A landscape with many peaks, sampled at points; each row gives a point and its height.
A climber steps from a point to the highest of its 2 nearest points, and stops where none of them is higher. Distance is the straight distance between rows; heights are no part of it.
Z_536: [186 104 198 116 135 133 102 103  86 109  95 112  92 129  92 139 107 102
 110 118 115 134 139 126 110 103 132  71 157 159 167 137 143 133 140 143
 118]  height 668
Z_204: [113 135 207 133  75 132 153 114 119 115  85 145  88  99 145 137 129 140
 137 114 105 149  89 103  88 176 121  79 115 115  96 141 137 167 120 141
 128]  height 481
Z_924: [163 151 126 177 137 151 149 133 121  84 123 168 164 157 127 166 113 105
 148 105 150 136 177 104 132 122 127 153  77  84  68 101 167 138 112 173
 163]  height 299
Z_305: [ 42 150 117 167 129 163 148 131 169 121 118 147 213 190 103 158 110 115
 123  94 181 129 151 144 146 130 133 176  91 100  48  93 112 154 162 126
 118]  height 588
Z_777: [134 136 170 139  35 158 166 139 114 101  59 131  92 166 104 175 106  72
 141 130 140 106 119 134 106 183 156  83  70 139 111 149 180 188  97 128
 163]  height 424
Z_948: [182 108 131 139 154 148  63 150 107 183 207 137 114  62 122  69  98 137
 146 162 157 152 106 116  99  97 118 155 151 168 179 156 114 125 106 159
 113]  height 417
Z_586: [119 126 169 136  80 155 165 174 122  92  37  81 126 200 116 167 109  72
 119 138 188 123  87 105 142 192 147 136  54 134 127 119 164 117 121 118
 236]  height 199
Z_607: [151 146 112 129 196 118 128 161 120 191 211 166 126  84  95  91 133 113
 168 152 186 151 134 108 199  68 166 126 123 140 137 152 168 127 116 119
 124]  height 39
Z_900: [176 171  98 191 151 137  98  99 134 187 175  82  91 106 140 105 156 177
 148 108 156 166 141 113 143  88 104  90 154 142 148  89 143 128 111 116
 114]  height 495
Z_412: [151 119 119 145 109 140 122 124 119 110 155 173 151 103 155  82 103 136
 100 147 116 108  86 143 104 177  77 108  72 120 104 108  88 123 129 139
 110]  height 560
Z_709: [ 94 109 121  81 133  54 125 144 120 122 107 103 134 106 146 108 125 131
 121 139 120  86  93 137 115 160 107 147 128  88 129 134 116 133 183 111
 114]  height 555
Z_324: [107 137  68 131  79  92 134 121 164 114 106 101 119 114 116 160 178 155
 118 152  97  64 116 160 130 178  94 100 139  97 113 121 122 145 165 109
  86]  height 520
Z_708: [ 89 114 150 132  75 142 136  56 185 111  81 149  73 134 115 171 180 193
 178 151  91 106  77 126 128 131 154 124 165 116 126 129 137 147 143 151
  76]  height 187
Z_75: [109 168  73 141 148 103 121 110 174 155 180 166 129 102 126  73 135 120
 156 124 146 117 155 159 144 133  90 146 132 105 125 167  93  87 170  89
  80]  height 610
Z_105: [142 121 153 157 111 131 136  92 159 107 162 158  72 123 163 153 133 149
 174 130 118 130  94 142 138 117 126 119 116 113 148  93 164 100 155 169
  96]  height 341
Z_64: [122 153 100 134 127 112  84  75 182 122 126 110  55 102 129 127 168 191
 167 137 117  97  85 161 123  92 132 141 186 107 176  99 106 116 173 140
  71]  height 163
Z_265: [170 162  74 173 162 141 113 154 178 124 118 109 139 121 106 137 177 114
  89 143 106  86 148 142 154 132  96 137 128  89 134  79  88 112 153 117
 198]  height 124
Z_263: [137 159 137 138 192 109 132 106  98 157 105 121 108 111  74 105 105 116
 170 122 118 146 172 113 164 107 107 131 128 128 149  97 124 116 142  87
 141]  height 90
Z_309: [136 125 146  94 168  92 130 121  73 166 123 104 111  79 123  55 121 145
 173 120 120 134 113 116  83  81 143 146 142 148 154 137 101 123 115 104
 137]  height 103
Z_273: [102 146 169 101  94 118 127 108 115 145  89 123  98  85 149 114 142 167
 128 138  84 136 101 110  86 171 111  90 146 132 124 151 116 152 118 126
 135]  height 521
Z_962: [170 180  95 128 149  93  62 165 129 125 143 108 140  76 169  82 144 128
  87 145 111 114 124 127  94 133  75 113 112 121 146 165 114 124 133  97
 141]  height 474
Z_876: [145 174  80 191 144 122  90 111 138 210 212  77  85 106 127  88 135 175
 176 122 190 168 125 135 160  44 148 126 172 129 153 123 158 128 127 102
 114]  height 509
Z_997: [161 166 108 130 160 127 106 166 128 120 101 112 154  95 151 100 175 132
  73 125 110 109 109 135 105 162  86 108 108 106 105 133  88 120 101 115
 182]  height 460
Z_822: [186 144 140 132 166 142 105 172 126 166 145 131 147  88 137  99 160 133
  76 125 115 125 123 128 123 128 108 104 110 180 118 118 102 112  86 134
 180]  height 445
Z_781: [ 82 123  89 112 136  86 129 135 108 154 176 115 110  96 141  96 167 156
 168 110 120 165 129 155 126  56 163 122 170 149 133 125 140 108 128  67
 114]  height 525
Z_910: [165 131  99 128 188 133 129 159 134 167 209 184 151  90  91 107 146 114
 156 166 211 141 155 123 206 123 138 144 129 127 116 163 127 121 101 138
  94]  height 36
Z_486: [188 148 106 180 175 125 100 127 165 135 152 127 126  99 125 114 155 118
 115 144 119 104 126 137 161 107  87  99  98  84 127  91 119 123 159 132
 141]  height 121
Z_892: [ 59 145 116 157 138 129 159 118 150 160 189 174 108 144 145 131 135 149
 189 112 157 160 171 162 167 115 138 155 171 124 123 127  98  99 113 113
  38]  height 554
Z_666: [183 108 131  84 118 116 114 137  97 130 145  75 153 132 190 136  93  86
  83 144 148  98 118 106  77 152 103 139 154 128 165 153 117 139 117 182
 145]  height 107
Z_450: [136 171 127 153 147 143  42  68 152 106 127 108  71 132  89 129 136 180
 173 126 112 125  87 166 141  52 143 150 190 146 183 106  96 146 172 155
  62]  height 156
Z_744: [157 152  95 174 177 124  99 100 157 109 128 120 118 161  65 146 130 114
 108 141 111 115 146 179 190  99  99  97 165 122 156  85 127 124 168 105
 115]  height 112
Z_810: [107 114 133 103 184 130  99 123 146 114 176 181 145 148 136 132  67 120
 129 145 120 128 136 127 167  71 165 178 142 134 155 151 139 117 146 129
  94]  height 136
Z_218: [166 125 143 160 147 104 142 136 108  95 142 190 158 130 144 134 102 102
 123 120 146 144 129  79 145 139 117 140  80  94  75 115 158 125 129 169
 153]  height 313
Z_125: [115 107 133  90 162  75 139 163 131 128 135 121 153 119 166 116 127 112
 102 115 118 109 117 134 144 125 135 142 135 126 117 115 136 119 159 114
 136]  height 573
Z_284: [194 114 126 138 150 146  75 147 124 161 183 107 146  65 137  97 129 123
 105 136 140 120 130 126  80  92 101 129 147 159 151 140 120 125 112 183
 112]  height 429
Z_747: [204 143 147 157 133 157 112 134 115 152 149  97 121  86 147 111 151 110
 107 150 126 104 152 130  74 127  68 100 135 130 157 100  81 122 114 186
 129]  height 415
Z_923: [116  73 150  76  91 132 168 131 120 101 107 116 173 162 168 150  93 109
  57 123 140 130  78 108 119 166 163 135  90 154 135 155 138 155 132 143
 128]  height 639
Z_211: [144 119 117 139 138 162 116 138 109 178 224 151  99  72 137  65 100 151
 174 141 154 164 109 127 118 100 135 148 130 148 160 138 130  99  89 131
 116]  height 405
Z_792: [126 100 115 120 128 137 120 109 131  99 113  92 115 126 109 144 143 160
 115 109  98  98 150 166  98  99 132 122 155 127 110 121 120 146 117 142
  94]  height 171
Z_552: [122 138 129 118 163 147  63 104 135 117 172 163 121 123 112  99  89 146
 152 135 104 142 113 145 167  65 157 145 165 155 178 138 130 123 141 120
  80]  height 143
Z_47: [133 124  83  87 150  89 107 148 127 142 154 107 184 159 136 127  82  91
  85 124 137 126 183 121 156 129 110 155 171 131 153 160 115 124 142  98
 121]  height 632
Z_542: [ 75 127 166 100  92 117 159 153 110 131  52 122 139 168 115 166 131 105
 100 150 105 119 101 114 136 196 125 100  90 130 104 112 154 139 125  95
 165]  height 222
Z_522: [ 77 126 138 114  81 123 156  99 172 127 104 142 103 111 130 150 185 170
 136 134  84 119  88 143 134 153 163  86 144 147 100 112 151 156 162 120
  98]  height 201
Z_814: [201  90 153 135 160 153 152 151 104 120  81 144 160 187  98 136  96 112
 101 114 126 142 150  89 150 143 152 177  72 143 126 128 122  62  86 117
 156]  height 162
Z_342: [ 60  90  96  77  57  63 110 125  91 110 109 131 116 121 132 127 123 161
 159 148 109 143 124 129  99 154 109 159 184 118 141 156  99  59 132 128
  86]  height 449
Z_336: [142 146 181 143 144 118 151 138  97 117  70 143 123 112  94 129 165 135
 139  82 110 156 125 127 114 136 136  99  84 151  78 120 149 103 115 107
 175]  height 423
Z_316: [157 138 116 197 185 114 154 140 144 121 156 148 127 125 107 148 165 135
 147  89 136 154 157 137 166  90 124 130 124  91  71  94 157 134 109 128
 148]  height 516
Z_539: [161  92 157 118 102 125 126 111 123 106 140 148 109 111 139 126 107 112
 113 164 102 118  77 138 100 181  98  66  99 124 131 123 138 124 116 142
 104]  height 529
Z_270: [ 63 132  63 170 135 126 132  93 158 138 170 154 106 143 127 114 172 200
 187  95 158 162 144 162 142 102 156 159 176 124 113 141 101  96 108  79
  48]  height 562
Z_898: [119 156 133 114  83 136 125  95 111 179 162 116  67  83 121  71 143 173
 177 109 127 160  84 147  86  69 159  99 157 175 177 131 118  96 147 146
 138]  height 559
Z_178: [ 54  81  93  81  94  66 123 146  83 119 110  88 149 143 148 137 125 157
 133 112 113 153 146 124 110 131 124 137 189 122 115 154 128  87 126  86
  85]  height 477
Z_163: [157 122 103 129 170 163 126 121 141 123 150 142 150 159 102 145  88 116
  94 121 111 125 192 113 162 111 135 148 129 109 109 149 133 156  96 126
 164]  height 49
Z_626: [115 123 209 112  77 103 173 151 109 125  70 156 100 126 103 160 162 113
 160 152  80 134 124 114 116 169 145  70 103 197 130 125 173 114 144 127
 129]  height 200
Z_76: [111 137  27 160 133 123 103  42 166 128 143 115  85 139 109 105 182 219
 185 108 141 122 110 152 127  88 134 158 183 131 151 142 101  84 137  91
  57]  height 594
Z_732: [ 92 138 163 136  95 151 109 106 167 103 152 156  81 133 155 164 129 165
 160 137 105 143 127 149 128 105 160 155 155 138 165  77 128 107 132 170
  89]  height 355
Z_397: [138 136 152 144  79 120 167 155  91 105  55  96 124 184 134 171  86  42
 121 156 172 122  73  99 128 213 116 114  55 116 134 117 148 136 100 137
 186]  height 186
Z_769: [ 99 127  72  75 104 122 107 128 128 117 105  73 155 171 119 136  86 124
  73 138 109  98 167 135 151 144 120 140 164 141 171 160 130 146 161  67
 146]  height 667
Z_701: [ 10 102 128 120  84 148 137 115 126  82  88 160 153 149 130 151 136 158
 139 112 107 160 103 130 106 103 179 137 143 128  74 114 146 152 136 116
  84]  height 666
Z_594: [ 47  94 117  95  94 127 117 113 142  83 110 159 119 143 142 164 149 163
 142 139  71 138  99 165 132 101 194 137 179 133 131 129 134 116 133 126
  81]  height 729
Z_834: [ 77 113 158 112  88 115 164 131 137 122  78 154 116 127 102 158 154 126
 126 140  75 115 109 126 142 157 154  92 106 165 109 107 164 140 158 111
 122]  height 210
Z_632: [135 157 181 136 133 120 128  85 126  95  98 147  82 114  95 120 127 154
 210 125  87 139 151 134 103 103 145 110 123 153 138 115 183 109 165 136
 103]  height 71
Z_361: [122 103 131 111 130 153 143 132 118  92 176 182 168 163 180 163 124  90
 126 116 142 149 156  72 126  89 192 186 116 127 110 120 167 137 102 177
 150]  height 606
Z_23: [144 103 168 124 161 126 143 121 137 124 114 117 133  91 131 119 145 129
 125  80 110 109 124 149  84  81 137 122 129 131 102 142 126 153 128 151
 136]  height 159
Z_141: [131 124 117 121 143 194 133 147 137 104 107 100 151 178  91 159 118 122
  83 111 119 132 184 133 151 101 156 142 121 155 129 111 133 131  93  99
 200]  height 59
Z_155: [ 85 100 101  99  85  72 131 146 133  96 106 101 138 109 137 142 163 159
 126 141 112  71 109 164  95 156 114 138 143 116 115 126 127 136 174 119
  77]  height 537
Z_987: [144 105 156 128 121 140 153 152 117 114  53 129 166 211 111 148 104 116
 102 110 135 157 133  95 169 162 149 151  62 124 111 128 150  59 128  95
 187]  height 179
Z_753: [130 149 125 114 176 106 109  98  68 164 142 122 108  94  83  73 106 142
 187 132 133 142 159 114 128  89 129 154 145 142 162 129 106 135 130  82
 117]  height 97
Z_414: [151  91 127  89 143 115 124 163  90 143 156  89 175 131 161 126  99 108
  82 138 121 121 147  96  74 158  98 177 129 152 153 125 102 113 103 145
 133]  height 116
Z_143: [141  82 156 113 170 115 127 119  90 146 158 151 118 107 139  93 109 126
 137 120 129 167 118 108 137  57 182 132 128 172 158 132 165  96 132 108
 122]  height 47
Z_842: [128 154  91 162 114 138 147 166 128 141 181 182 192 147 124 147 131 108
 106 112 190 133 153 101 155 147 120 159 113 118  46  97 111 154 107 148
 152]  height 640
Z_839: [ 71 149  96 154 132 124 142 124 169 148 143 159 187 155 132 125 114 102
 123 106 162 118 161 144 145 161  92 169 100  83  70 134  90 132 158 123
 107]  height 565
Z_845: [121 166  67 140 121 117  68 129 102 182 202 113  69  97 112  62 103 178
 179 130 175 184 121 161 148  49 155 159 183 126 174 148 123 108 124  95
 110]  height 524
Z_213: [133 164 189 143 104 151 154 159 155 120  75 112 132 115 134 166 166 130
  84  89 132 122 115 138 101 155 124  92 101 124  83 123 120 179 127 153
 192]  height 484
Z_576: [126 122  95 162 209  95 145 147 123 148 151 142 140 112  93 112 150 115
 142 109 154 147 146 154 176  91 130 134 126 106  84 120 130 113  93  98
 144]  height 533
Z_736: [145 146 101 111 170 102  96 144 113 163 145 124 160 138 130 108  87  94
  96 142 123 149 173 108 186 142  91 121 151 131 144 136 113 112 142  87
 160]  height 609
Z_680: [134 147  65 178 162 143 118 146 184 150 178 165 153  93 117  98 168 164
 142 114 180 126 167 153 174 149 121 158 126  93  82 169  98 155 111  94
  95]  height 29
Z_175: [110 135  92 130 129 155 125 152 162 113  73  93 123 163  71 159 145 129
  72 136  88 110 134 164 158 157 112 121 164 109 137 106 120 126 139  86
 215]  height 99
Z_259: [123 165  55 136 118  89  87 124 160 122 178 137 108  84 134  75 129 170
 144 120 120 124 141 148 132 130  80 154 152  95 179 179 112  79 176  73
  86]  height 624
Z_875: [115 125 143 168 136 159 155 145 127 140 189 184 129  93 157 121 139 154
 180 107 163 165 155 101 134 127 148 173 112 117  95 113 126 127  90 149
  92]  height 597
Z_740: [140 159 148 104 128  99 109 123 125 152 129 114 106  62 167  80 144 154
 120 121  92 131  99 130  85 141  86  89 148 121 147 156 105 130 123 120
 133]  height 493
Z_281: [165 151 149 105 114 151 145 131  96 125 117  55 138 129 165 160 119  80
  92 157 146 103 142 107  84 167  95 122 120 129 171 129 106 177  96 184
 196]  height 96
Z_202: [ 84 102 112  61 102 119 106 118 123 111 126  98 129 157 138 157  89 134
 103 138  99 128 150 130 145 125 143 116 180 152 159 134 143 157 146 100
 112]  height 713
Z_880: [114 118 130 128 123 132 128 115 115 126 137 170 139  78 125  67 113 156
 145 153  89 108 101 129  90 153  91 133  95 113 129 125  94 106 138 122
  98]  height 578
Z_828: [122 144 106 138 192 159 123 137 167 146 199 180 135  97  99 113 132 134
 164 155 187 115 168 148 183 138 141 159 131 113 121 173 103 129 112 115
  69]  height 33
Z_582: [151 149 167 182 140 139 145 114 151 108  98 154 133 103 116 133 154 141
 107  77 123 149 105 129 115 128 137 106  83 108  68  97 149 163 136 135
 177]  height 454
Z_758: [104 122 161 148 103 147 167 122 127 147 129 134 120 115 142 132 157 172
 168 121 111 121 149 111  98 150  86 123 119 163 137  68 108 104 132 152
  76]  height 388
Z_978: [ 16 127 132 130 133 153 144 132 156 117 124 152 181 166 140 144 125 148
 146 107 133 149 149 138 131 111 149 172 128  96  75  98 141 144 141 125
  96]  height 618
Z_727: [ 68  95  93  65  76  95  93 134 137  90 116 126  94 128 136 156 135 150
 109 129  83 128 112 161 113 113 181 131 210 144 152 153 134 117 146 114
  90]  height 784
Z_181: [ 77 108  95 115 125  73 142 152  99 135 136 100 148 115 152 111 157 167
 144  90 139 139 162 147 103 105 136 140 164 126  98 122 115 116 115  94
  86]  height 504
Z_560: [105 134 132  98 108 175 142 126 164 108 138  87 144 122 163 162 147 136
  85  95 111 119 155 136 113 117 168 117 153 138 111 123 153 188 115 144
 181]  height 550
Z_122: [134 132  96 133 201  78 152 115 112 180 154 144 141 117  97  71 115 108
 147 104 167 162 146 147 175 121 121 115 123 106  95 174 104 108 116  62
 129]  height 556
Z_228: [ 94  86 177  73  88 131 159 133 108 143  53  70 139 169 124 157 115  82
 131 162 142  78 105 115  95 191 118 134  82 138 168 126 135 163 120 149
 132]  height 241
Z_254: [106 136  98 111 110 136 118 143 158 115 176 117 150 120 188 148 136 151
  90  96 120 135 156 120 124 119 134 148 155 111 100 140 141 178 103 153
 169]  height 576
Z_128: [148 184  39 157 110  92  70 115 136 144 176  96  84  81 107  55 150 171
 167 126 143 128 126 139 114  77  80 142 145 102 176 168 116  94 183  62
  89]  height 636
Z_868: [130 151 106 152 138 144  19  91 136 128 162 129  79 109 110  75  93 175
 145 138 115 140 115 153 162  64 133 155 180 145 175 129 112 152 166 133
  80]  height 149
Z_464: [149 122 134 133 111 153 126  67 139 112 107 125  78 105 112 134 162 167
 153 125  78  96 129 144 105 103 113  86 137 123 136 112 110 125 131 146
  71]  height 185
Z_857: [136  91 149  83 161  95 126 119  65 148  71  91 148 121 115  96 120 133
 136 124 112 112 128 102  91 119 120 144 138 157 142 133  99 101 121 122
  89]  height 113
Z_764: [154 141  83 156 151 115  86  99 142 129 146 132 120 118 100 110 125 136
 136 152 104 109 144 161 168 115  71  91 141 104 152  94 104 108 180 112
  84]  height 117
Z_775: [156 136 146 115 123 166 149 136 107 115  90  84 148 154 146 152 117  97
  74 120 131 128 133 115 130 166 124 107  95 134 124 134 116 138  77 144
 229]  height 83
Z_872: [143 162 106 163 112 148 165 136 163  81 119 136 127 158 129 168 121  77
  94 155 134  96 107 143 186 171 105 103  85  91 125  91 135 140 141 141
 218]  height 160
Z_983: [157 139 139 150 125 151 119 129 114 157 158  99 109 102 157 112 152 162
 140 125 119 112 157 121  65 144  69 135 142 152 151  84  74 117 112 163
  88]  height 403
Z_462: [101 173 127 142  83 127 160 151 111  92  66 109 156 152 142 155  91  62
  84 164 190 130  71 109 160 209 103 114  75 102 110 113 122 172 115 118
 227]  height 174
Z_643: [ 91  89 142  93  86 152 159 137 105 108 104  99 158 152 145 136  76  77
 123 171 159  85  82 120  78 181 111 151  57 121 144 111 120 155 138 180
 132]  height 256
Z_860: [128 135  74 119 136 153 145 174 127 153 158 157 190 169 117 148 130  71
 108 126 177 118 175  69 179 149 127 170 120 119 103 133 113 128  72 154
 177]  height 661
Z_881: [126 137  97 139 113 138  88 151 148 151 207 142 127  89 173 108 140 177
 121 104 125 177 163 115 141 108 132 152 170 118 117 153 131 139  98 115
 135]  height 552
Z_196: [105 127 204 117  39 137 171 141 119 113  91 139  79 152 140 178 111  93
 133 138 120 134 103 121  94 186 150  83 109 139 108 155 172 195 101 113
 126]  height 433
Z_331: [176 112 116 137 177 122 136 141 111 111 110  87 146 134 125 150 136  85
 103 132 137  71 146 140 109 114  97 133 123  94 122  95 108 130 116 166
 149]  height 137
Z_468: [136 125 161 164 131 102 150 120 126  99 156 176 107 115 154 139 108 127
 165 118 125 147 138 129 126 117 124 120 101 107 104  90 174 105 149 156
 105]  height 328
Z_55: [185 103 160 126 112 136 132 128 136 104 124 126 107 125 130 150 105  90
  88 153 104  99  96 150 133 138 113  56 108 120 125 132 158 153 124 146
 144]  height 498
Z_816: [109  88 169  83 117 101 162 150 128 117 134 148 149 131 184 149 116  95
  90 133 126 112  86 127 120 141 165 139 118 134 136 120 158 147 168 166
 137]  height 598
Z_430: [130 149 145 148 157 139 140  85 120 108  91 152 100 137  68 133 111 131
 193 133  86 120 174 124 143 119 107 125 100 116 130 107 147 109 145 113
 101]  height 81
Z_716: [167 122 137 119 116 182 136 132 104  99  65  61 128 193 100 175 114  90
  74 119 135 117 143 121 149 121 159 123 125 141 143 121 140 125  88 127
 231]  height 70
Z_762: [106 151  74 112 107  94 133 137 139 117 115 110 138 150 119 135 128 116
 103 156 108  84 147 161 135 198  60  91 128  85 127 129  99 124 154  99
 127]  height 527
Z_474: [153 134  83 159 111 152  75 128 171 160 198 140  92  85 182  99 164 205
 135  95 153 142 123 125 127 106 135 143 143 126 133 137 114 110  94 126
 102]  height 534
Z_368: [167 152 108 151 198 158 107 132 157 126 159 179 145 166  80 137  76  78
 128 144 135 152 195 112 207 107 140 162 122 107 121 158 145 136 112 120
 154]  height 43
Z_385: [147 129 191 139 120 149 103 119  85 180 162 121  74  80 119  84 123 137
 167 102 150 173 119 141  88  37 154 107 173 197 190 135 129 115 141 171
 120]  height 582
Z_473: [ 81 121 110 144 112 121 113  76 199 107 108 126  68 117 148 154 172 188
 163 119 111 115  69 160 123 138 140 143 157  73 139 114 113 140 158 144
  86]  height 172
Z_243: [174  70 152 122 155 138 161 138 120 131  98 160 187 180 133 126 107 105
  95 121 114 152 137  90 151 125 171 163  60 153 125 127 135  94 112 128
  98]  height 148
Z_447: [119  96 146 103 174 129 150 127 124 127 127 162 181 170 139 125  82 109
 123 130 126 124 137 103 158 115 163 194 102 139 133 134 141  96 137 131
  92]  height 139
Z_973: [135 139 120 160 138 129 143 156 125 143 195 213 163  96 147 138 138 126
 154 130 191 158 144  71 133 134 134 184 117 101  58 116 130 148  92 170
 109]  height 619
Z_804: [121 158 123 143 119 133 146 147 135 106  90 123 171 153 135 150 111  76
  88 138 149 100 105 120 157 178 114 136  72  86  89 100 131 148 159 143
 247]  height 166
Z_771: [168 116 140 122 182 124 109 156 101 180 189 158 132 108 119  97 108 111
 129 139 140 178 148  88 182  68 170 132 134 186 159 135 175 124 120  96
 131]  height 42
Z_491: [105  93 170 116  95 137 162 144 110 101  63 106 179 204 148 173 109  94
 101 109 145 169 144  78 132 159 192 148  64 142 108 116 181 116 132 121
 174]  height 195
Z_728: [131 149 190  76 124 122 116 121  99 131  70 117 119 126 167 117 123 127
  94 147  86 148  86 115  69 197  92  71 143 151 145 186 118 143  90 121
 132]  height 574
Z_308: [133  99 198  97 106 115 155 150  90 153  32  80 117 152 109 155 125  80
 133 157 129  89  94 120  71 176 111  90 110 137 143 146 105 163 115 160
 106]  height 224
Z_581: [181 121 214 126 137 141 100 132  73 133 124 121  96 113 113 123 118 114
 146 102 135 171 152 106  88  63 145  85 159 207 169 146 149 130 150 159
 113]  height 615
Z_426: [121 112 100 114 134 159 150 147 121 136 169 169 191 183 134 155 100  73
 107 131 164 144 180  60 169 132 174 183 100 145 105 151 156 131  92 150
 164]  height 637
Z_129: [139 154  89 146 187  87 108 119 123 152 137 130 146 120 114  88 104  81
 122 129 126 143 170 131 159 139  78 111 155  74 122 170  78 108 126  84
 129]  height 584
Z_67: [176 139 114 195 167 147 130 105 181 126 165 140 126 123 146 145 184 172
 137  93 128 146 135 132 152  84 141 119 128 105  89  94 156 148 113 143
 115]  height 497
Z_535: [155 154  37 156 110 124  81  79 136 129 142  83  74  99  99  79 188 193
 162 121 119 115 120 148 104  80  98 117 176 121 161 158 113 111 163  87
  72]  height 622
Z_731: [112 114 159 123  95 134 172 147 129 102 102 137 140 152 125 167 100  86
 142 160 129  90 113 138 130 177 118 132  47 124 124  82 154 135 156 173
 134]  height 269
Z_124: [156 145  68 150 143 115 122 149 145  97  96  68 147 146 124 156 154  90
  77 145 123  81 130 150 134 133  98 130 126  56 116 103 103 140 130 150
 215]  height 129
Z_989: [190 108 173 134 173 111 137 115 120  97  93  96 115 127 129 132 139  97
 117 114 118 106 134 125  97  83 135 132 126  89 111 131 139 155 122 178
 148]  height 147
Z_890: [156 136 145 151 131 147 154 139 130  68  95 141 136 173 124 173 112 101
 149 130 133  97 147 146 124 154 130 135  62 117  99  86 176 114 142 164
 153]  height 282
Z_526: [ 82 159 136 178 169 153 157 138 168 140 190 189 122 133 146 139 162 164
 202 109 169 167 158 130 176 108 170 179 125 122 106 113 137 131  99 126
  71]  height 575
Z_244: [124  88 179  97 140  98 159 103  81 144 105 138 111 116 131  94 130 119
 147 113 110 161  79  97  99  81 189 101 118 181 161 160 159  92 157 117
 125]  height 54
Z_201: [125 140 184 111  95 172 161 145 144 115 115 117 139 114 174 157 140 127
  73  94 124 132 131 132  78 126 138  87 116 136  98 159 130 183 118 161
 180]  height 515
Z_664: [ 92 127  88 125 133 117 135 118 126 141 173 170 135  86 119  56 113 157
 174 125 141 122 120 144 129 133 111 149 110 116 115 139  91  97 130 100
  86]  height 595
Z_88: [ 64 140  87 119  81 131 142 128 134 131 131 120 185 153 144 128 101  93
 125 146 141 103 158 147 117 191  60 134 107  97 113 136  83 123 155 126
 113]  height 546
Z_39: [119 135 152  79 100 118 133 143  99 124  83  99 127 158 175 133 118  98
  75 156 122 133  80 123  78 224  93  82 113 154 118 158 117 163  72 128
 137]  height 641
Z_446: [138 131 102 140 163 112 118 131 165 132 116 123 134 179  65 163 119 104
  86 124  97 123 143 169 201 120 108 103 177 134 137 111 124 109 160  82
 167]  height 106
Z_681: [172 114 146 119 104 136 117  86 117 123  97 126  85  79  82 124 141 145
 151 168  94  78  93 151  95 119 112  61 153 131 147 152 106 127 145 156
  84]  height 196
Z_68: [163 136 115 185 143 154 111  72 177 156 171 106  91 107 172 124 176 192
 148  90 151 138 121 111 123  88 130 107 153 125 134 107 132 119 118 135
 102]  height 513
Z_167: [185  81 139 121 186 112 129 142  81 164 106  94 173 149 117 109 108  95
 105 136 137 117 138  99 112 136 105 169 122 153 160 115  81 100 103 145
 119]  height 125
Z_980: [140 120 171 105 102 110 144 120 114 143  46 111 112 108  84 133 157 105
 144 173 104  66 106 127  82 162 101  68 152 143 149 169 107 156 126 154
 107]  height 208
Z_322: [104 101 148  88  61 145 162 123  85 110  86 102 164 172 173 137  81 105
  66 149 144 140  54 104  87 216 126 101  91 157 123 157 115 169  85 128
 123]  height 721
Z_2: [ 79 132 179 121  93 141 142 171 127 117  38 100 149 176 116 179 124  95
 102 124 142 149 107  95 140 180 154 123  75 127 101  95 161 142 144 110
 209]  height 211
Z_208: [ 85 106 108 142 108 161 148 146 154 100  65  99 126 208  58 160 125 113
  92 142 108 129 100 146 168 173 127 121 141 100 127 125 141 111 135  76
 238]  height 91
Z_507: [ 87 104 165 126  62 165 153 114 130 121 156 145  98 135 147 177 132 150
 152 149 106 139 139 132  99 156 111 133 146 161 146  77 126  97 132 166
  76]  height 372
Z_832: [157 116 118 100 158 100 116 163 122 156 159 149 190 117 176  84 126 119
  81 113 146 150 120  65 132 136 145 171 126 130  91 169 129 142  87 129
 156]  height 577
Z_642: [155 119 142 114  76 152 153 118 123  99  68 118  88 162  84 172 113  82
 109 167  98  84 132 137 134 165 135  69  88 139 147 124 148 159 113 122
 142]  height 462
Z_346: [131 124  74  78 111 114 120 165 138 119 183 127 189 139 179 127 119 121
  78 112 161 121 150  94 121 134 140 189 137 127  99 175 132 155 104 137
 158]  height 602
Z_191: [149  79 204  97 121 147 134 115 124  89  91 123  91 152 104 164 113 116
 128 118 122 107 116 168  97  86 169  99 162 138 151 152 144 140 148 170
  87]  height 596
Z_230: [124 115 193 101 117 111 133  84 116 110  97 172  78  88 100 113 135 138
 182 118  94 135  92 133 106  88 184  95 128 156 142 154 164  95 157 151
 108]  height 63
Z_655: [105 139  94 112 112 109 101 136  97 184 199 106  90  92 127  69 134 173
 165 121 143 178 116 156 113  37 178 133 177 165 174 127 126 100 122  98
 123]  height 539

Where does a climber stop that starts at each point below?
Z_777: Z_128
Z_67: Z_727
Z_910: Z_167
Z_163: Z_167
Z_446: Z_284
Z_989: Z_284
Z_228: Z_284
Z_810: Z_834
Z_447: Z_542
Z_105: Z_284
Z_324: Z_322
Z_762: Z_727

Call two points neighbours if one is among the 2 nearest of the other. Go from one point of each pair to the other, from neighbour to neighbour, staying as high as possible. Name the lowest point that can't be avoided.
Z_536, Z_727: Z_900
Z_860, Z_322: Z_777
Z_322, Z_727: Z_324
Z_128, Z_860: Z_892
